Each row is a point on a tangle of strands that fork and nearly touch. The rows are in no order.
In the rows, 128 means zero.
Two points are linked if the straight distance between their rows is under 128. Some points are linked to none.
velif: [119 119 171 112 102 156  97  91 157  68 149 136 155 164 105  83 150 118
 130 118 119 148 158 132 118 149 145  58 171 152 109  99  94 144 121]
zelar: [158 146 125 124 181 122 167  99 165 170 139 127 121 130  99 104 160 129
 131  98 147 153 134 170 114 178 161  87 144  93 159 130 110 126  91]
lag: [152 109 161 157 127 169 138 110 126 165 109 139 105 129 102 126 113 103
 106 151 149  95 133 129 118 136 139 127 118 122 104 118  81 138 109]
mur: [134 149 122 128 108 128  90 194 148  81  59  82 203 134  80 161 103 112
  90 157 101 180 136 132 141 116 179 155 156 162 118 153 106 157  79]
lekun: [141 161 139 118 215  97 161  79 169 155 110 127 151 122  91 101 153 140
 116  89 140 157 155 156 110 167 157  75 140 119 162 152 100 117  92]
pur: [179 119 139 147 100 171 126 129 147 187  96 110 104 131 103 146 118  95
 111 164 140 122 127 164 109 140 178 143 113 103 109 125  90 158  81]
mez: [109 109 109  92 103 106 108 162 120  96 155 138 129 154 159 112 145 136
 157 122 109 131 110 122 131 112 100 137 154 132 122  98 148 140 160]
Zega: [112 113 151 140 159 132 152 105  82 102 150 159 109 121 149 141 123 135
 117 105 149 120 141  97 167 150  93 137 131 114 141 104 146  99 130]
varut: [130 129  60  84  28 127 151 155 144 119 201 117 119 146 177 137 177 117
 149 125 110 179  97 174 122 141 145 107 152  74 151  91 181 119 137]
pupu: [107 146 143 125 178 110 142  91  90  95 127 137 149 109 158 152 125 149
 103  79 131 155 153 104 173 152 109 126 136 121 149 132 154  99 111]
kuvi: [136 126 116 147 134 139 133 178  93 152  74 110 139  81 117 171  69 110
 101 137 145 128 135  89 155 113 115 198 122 129 114 145 115 113  88]
fidos: [117 155 114 146 178 113 134 109 127 173  91 113 134  88 140 150  98 147
 106 106 122 128 131 115 148 110 127 151  91 120 132 179 143 116 111]
Kapid: [106 164 161 113 151 116 115  59 153  72 115 115 190 132 117 122 156 146
  87  79 115 192 185 128 153 151 158  64 145 138 142 143 135 114  94]
lib: [178  79 149 145  76 189 162 124 111 126 168 152  95 179 105 118 145  85
 114 178 184 103 136 132  97 170 151 123 156  91 143  52 110 126 122]
dubip: [ 91 174 158 119 212  94 125  35 115 117 147 143 140 117 165 106 140 173
 143  74 117 122 140 107 141 132  98  69  99 146 143 162 147  98 158]
bugo: [121 115  84  87 137  77 115 198 145 104 161 136 140 158 130 100 145 140
 187 115  95 149  94 154 107 132 114 129 179 135 143 106 124 158 166]
govu: [122 155 107  96  92 103 116 149 165  89 115 100 179 144 124 135 170 138
 118 105  97 203 137 165 142 135 166 107 160 125 140 139 146 144 101]
nal: [118  91 129  94  53 130  96 162 102  74 147 134 131 170 157 125 143 108
 133 147 127 128 134 113 124 114 117 145 160 139 108  77 149 140 146]
sabim: [125 111 116 127  31 160 107  80 134 140 202 131  73 166 171 123 172 137
 142 139 138 103 114 119 105 119 130 110  92 106 124  95 189 132 175]
Bugu: [108 111 112 127 121 113  98 170 104 142 113 128 109 114 153 126  97 127
 154 143 113  84  97 100 131  68  84 177 100 149 104 143 137 132 165]
zude: [132 125 122 150 141 144 145  81 137 165 184 152  74 132 140 107 153 145
 149 120 148  91 106 132 123 141 121 109 101  92 143 114 152 120 148]
fif: [145 126 129 136 100 142  84 115 162 189 113 115 101 139 125 109 129 129
 155 157 110  95 101 150  91  93 140 119  93 136  95 153 103 173 144]
pev: [131 117 121 161 117 147 144 145  82 152 106 124  99  81 141 184  80 122
  96 135 158 106 136  84 162 116 106 204  89 118 116 135 149  97 102]
tik: [137 130  93 124  96 133 161 135 130 138 152 130 107 121 158 155 146 127
 123 117 137 156 125 148 151 149 139 144 137  85 144 111 170 115 105]
Mufo: [114  89 177 172  92 168 138  91  65 110 135 162  84 123 143 160 110 115
  94 158 167  58 157  68 134 120  95 152  80 144 106 103 146 106 166]
tadit: [125 115 113 157  89 148 158 130  86 128 134 131  82  89 164 205 102 130
  90 129 159 117 145  88 172 139 112 198  90 104 129 117 188  96 107]
tekun: [ 98 142 129 107  74 121  97 139 112  46 108 104 188 131 146 162 136 131
  78 112 106 189 162 107 182 125 139 140 156 139 116 122 157 132  96]
Dezu: [146 134 128 136 157 113 107 205 144 118  57  99 189 125  60 141  90 111
 112 152 104 160 124 139 117 123 165 154 156 165 124 164  68 157  99]
Bame: [115 123 172 155 139 160 101 140 113 107  63 117 185 113  76 126  69  88
  81 157 117 124 156  98 134 102 143 134 141 172  93 147  58 135 103]
vunab: [105  91 139 127 115 130 121 113  83  98 181 160  77 146 173 108 136 139
 157 134 135  71 114  90 133 104  76 134 101 127 125  89 172 101 193]
zilar: [172 137 144 137 158 154 156  86 173 191 150 125 101 136  82  91 156 123
 129 121 156 123 127 170 101 179 165  70 133  94 143 122  82 142 100]
Zuvid: [127  98 181 143 116 166 101 153 107  93  84 137 164 139  82 115  83  68
 106 176 127 108 152 115 115 110 133 136 155 182  83 114  50 145 111]
sep: [ 95 100 134 134 117 120 102 134  76 119 140 142  87 120 169 121 107 132
 151 143 123  63 107  82 140  67  68 168  81 152 103 124 159 110 188]
Tev: [116  93 122 127  66 143 118 109 102 112 180 145  75 157 176 129 149 135
 140 142 140  87 118 102 127 112 110 138 100 114 121  90 191 116 179]
Lumov: [147 124  72 106 136  99 152 239 128 121 105 116 141  99 125 166  97 122
 149 137 125 162 111 147 143 145 123 188 175 119 138 125 122 123 100]
sava: [102 109 186 189 135 170 161  66  74 136 142 168  81  96 134 160 104 130
  95 144 160  52 142  71 144 127  90 143  62 139 117 119 134 102 171]
pofik: [108 127 186 129 159 149 127  52 128  94 167 162 126 132 133  75 139 150
 144 102 126 105 146 107 119 145  90  46 142 154 117 114  94 115 167]
dat: [167 137 113 143 121 139 114 160 152 197  68  96 123 113 108 153  95 115
 124 162 118 126 108 158 111 109 163 166 103 122 111 168  98 160  95]
Buga: [133 162 109  99 130  93 126 120 180 124 125 103 165 141 122 116 181 149
 135  94 107 190 139 171 120 144 166  86 148 120 150 150 137 141 110]
dovif: [134  96 123 135 135 124 115 195 106 157 104 134 107 124 119 116  92 100
 166 160 127  81  93 120 108  85  97 178 120 149 107 129  92 141 155]
Boved: [182  82 124 142 119 168 177 167 111 159 143 147  84 148 105 133 119  86
 131 170 174 103 114 146 109 161 140 159 148  83 145  70 105 121 108]
Zesom: [141 147  92 111 160  86 108 140 188 182 137 116 117 137 123  90 153 153
 187 120  98 126  87 169  89 113 141 101 116 131 137 167 119 162 158]
mep: [128  94 181 126 136 165 140  84 125  96 185 175 108 152 113  52 137 127
 160 135 143  85 133 114  89 146  85  53 164 153 122  78  79 123 178]
piza: [147 131  98 129  74 137  94 154 151 181  94  98 112 125 143 154 113 128
 139 166 106 121 100 154 110  92 149 166 100 126 103 157 136 166 120]
Gitov: [124 169  98 133  99 127 148  57 161 173 181 121  97 121 162 135 182 159
 135  87 129 157 120 160 126 152 151  91  93  84 154 146 192 119 121]
Bini: [149 131  86 125 126 123 153 211 109 132  87 107 135  77 131 186  76 113
 115 135 149 153 134 111 164 136 117 205 150 112 127 133 132 102  76]
Zumuz: [117 111 167 181 159 163 168  81  96 167 149 169  67 101 117 117 109 128
 122 147 160  36 119 103 127 119  91 133  67 124 124 120 112 106 170]
gagi: [129 100 157 145 162 150 157 129  92 130 120 155 112 118 111 126 105 110
 114 128 153 101 135 110 141 140  99 144 137 125 124 105  97 110 123]
Bif: [132 129  80 100 143  76 108 195 166 142 143 124 129 147 128 101 139 145
 194 126  90 131  78 165  98 117 127 134 147 137 135 139 117 166 168]
Pode: [110 168  61  93 106  78 113 179 165 128 118  95 150 116 164 152 143 166
 144 125  85 161  95 162 133 100 128 145 130 130 126 170 177 150 141]
zoki: [ 91 174 116 107  94 102 101 109 123  78 102  92 191 114 164 171 145 161
  78  94  96 195 157 114 179 115 140 124 128 132 130 161 185 124 107]
rem: [135 134 137 124 238  85 149 156 147 153  86 131 165 116  56  94 107 125
 141 113 111 140 130 149  95 133 135 109 152 157 148 169  47 136 129]
tuzi: [100 145 176 113 117 144  88  68 161  49 133 125 182 149 112  98 149 138
 106 102 108 166 175 122 143 142 151  50 152 160 112 126 109 130 116]
mebo: [134 172  89  97 115 102 149  97 181 153 166 110 133 134 146 110 193 148
 150  84 121 184 118 182 116 150 161  75 131  94 162 145 168 126 118]
bofo: [139  84 141 146  45 159 103 134  93 139 126 134  88 156 153 142 116  91
 123 184 156  69 134 109  99  93 118 165  99 139  90 103 147 136 147]
beno: [146 147 124 122 125 124  91 102 193 187 125 106 114 140 114  91 152 145
 161 128 108 121 105 164  87 114 153  82 105 132 119 166 104 171 145]
Kefa: [112 168 108  96  55 107  93 171 176  57 104  81 203 154 111 145 172 140
 104 131  80 214 129 171 142 118 182 107 151 148 124 144 147 163 103]
Movud: [ 93 191 110 101 154  70 117 103 124  88  95  94 202 104 168 167 140 173
  90  83  98 194 153 114 166 117 131 120 129 138 156 178 190 109 113]
biz: [127 111 143 168 152 151 157  87 116 164 175 164  60 123 129 104 132 137
 146 143 153  52 102 115 122 126 102 126  79 104 134 108 139 109 166]
divab: [106 160 157 119 185 104 132  72 113  80 105 125 186 115 130 143 131 145
  83  77 124 180 180 112 166 158 135  94 147 133 151 143 137 100  96]
Paru: [108 165 142 148 193 115 133  48 126 166 127 135 118  97 146 126 122 160
 118  94 126 110 135 115 137 123 115 107  77 126 133 173 145 112 138]
disik: [108 111 129  96  36 132  98 157 102  48 131 119 158 161 153 148 146 109
 106 138 117 164 151 114 153 123 133 149 168 138 108  83 155 138 113]
lus: [125 120 154 114  83 152  91  91 154 105 160 132 128 166 133  90 163 124
 142 124 124 128 134 128 110 136 135  77 148 137 108 105 117 150 142]
rimi: [138  93 105 132 190 111 153 214 104 161 122 144 100 109 101 109  89 102
 180 142 134  93  89 134 115 111  92 187 135 133 134 119  89 118 143]
vuk: [139 127 129 136 188 112 124 187 133 152  65 114 163 110  71 123  86 113
 127 136 110 132 118 132 113 113 136 151 142 157 124 168  56 147 124]
kana: [105 186  83 125 211  68 133 128 124 159  93 101 154  73 159 150  96 165
 133  98 111 134 112 112 143  94 112 161  90 132 152 202 177  98 122]
Nop: [124 152 136 152 107 152 130  29 163 173 184 133  83 130 142 117 172 162
 131 101 144 116 129 134 114 153 137  76  83 102 139 140 165 134 141]
roli: [132 118 106 150  79 151 163 117 110 139 156 138  81 113 164 184 136 128
 101 128 154 129 137 119 159 154 135 164 107  85 139 102 186 105 111]
Modof: [132 124 147 155 133 155 116 167  97 139  55 105 166  98  86 159  64  90
  82 148 136 128 145  92 144 108 135 179 133 148 104 148  81 124  83]
Gis: [158  76 166 153 112 186 179 104 103 116 179 177  89 168  94  95 139 104
 123 169 185  72 137 112 101 168 117 103 149 107 143  54 101 114 153]
Vozo: [153 113  71 111 173  91 160 237 129 149 119 132 119 106 114 139  94 117
 179 136 125 135  92 160 122 141 118 185 164 118 145 122 108 123 114]
Nurof: [ 96 147 170 117 191 113 118  49 129 104 163 150 133 126 149  75 145 166
 158  85 114 114 136 114 123 132  85  47 127 155 129 140 115 115 175]
zam: [134 127 120 123  71 145 111 106 151 141 142 118 115 148 144 128 159 126
 128 126 123 149 127 147 128 131 153 114 127 110 119 120 144 147 121]
Pov: [138  76 162 134 129 167 155 108 101 104 184 179  89 165 114  73 138 115
 151 152 163  74 127 107  99 144  89  92 154 125 137  61 106 113 179]
zibus: [178  89 111 146  98 160 161 191 103 169 117 131  75 121 128 162  98  88
 131 178 172  93 115 136 120 132 132 197 122  97 123  93 128 114 101]
bika: [112 128 105 119 205  88 143 148 108 131 144 147 115 113 145 106 118 143
 168 102 119 114 102 127 142 116  87 149 127 126 145 133 143 108 144]
pemor: [103 195  83 101 200  53 142 108 125 122 104 109 170  89 175 159 129 166
 126  81 116 166 132 128 151 122 123 137 111 126 171 183 193  94 110]
zufam: [143  85 174 131 104 158 104 151 115 110 114 146 134 162  99  99 109  74
 139 179 136  93 135 130  89 118 126 125 158 168  90  96  57 152 134]
fef: [121 162 118 119  79 121  73 179 170  64  74  77 208 156  90 152 134 128
  90 156  81 193 126 149 140 106 184 130 143 169 113 159 128 172  98]
bunaf: [140 141 128 109 219  77 145 140 167 130 102 128 173 132  72  98 135 136
 139 104 114 167 142 156  99 153 149  96 165 146 159 156  76 136 114]

A fork is a point with three links, a tip a point with one. Leave the first point through the second and follow the links. Name the first fork or tip that comes.
mep, Pov -> zibus
mur, Dezu -> zilar
lag, gagi -> kuvi
lekun, bunaf -> Mufo
Lumov, Vozo -> sabim

Name the points in between on the shortest way along the links from the first point to the second, in order.
Tev, tik -> vunab sep Bugu dovif rimi Vozo Lumov Bini kuvi pev tadit roli
velif, piza -> tuzi Kapid divab pupu Zega gagi lag pur dat
disik, kana -> tekun zoki Movud pemor
fef, zilar -> mur Dezu vuk rem bunaf lekun zelar
Paru, Gis -> dubip Nurof pofik mep Pov
mebo, sava -> Gitov Nop zude biz Zumuz
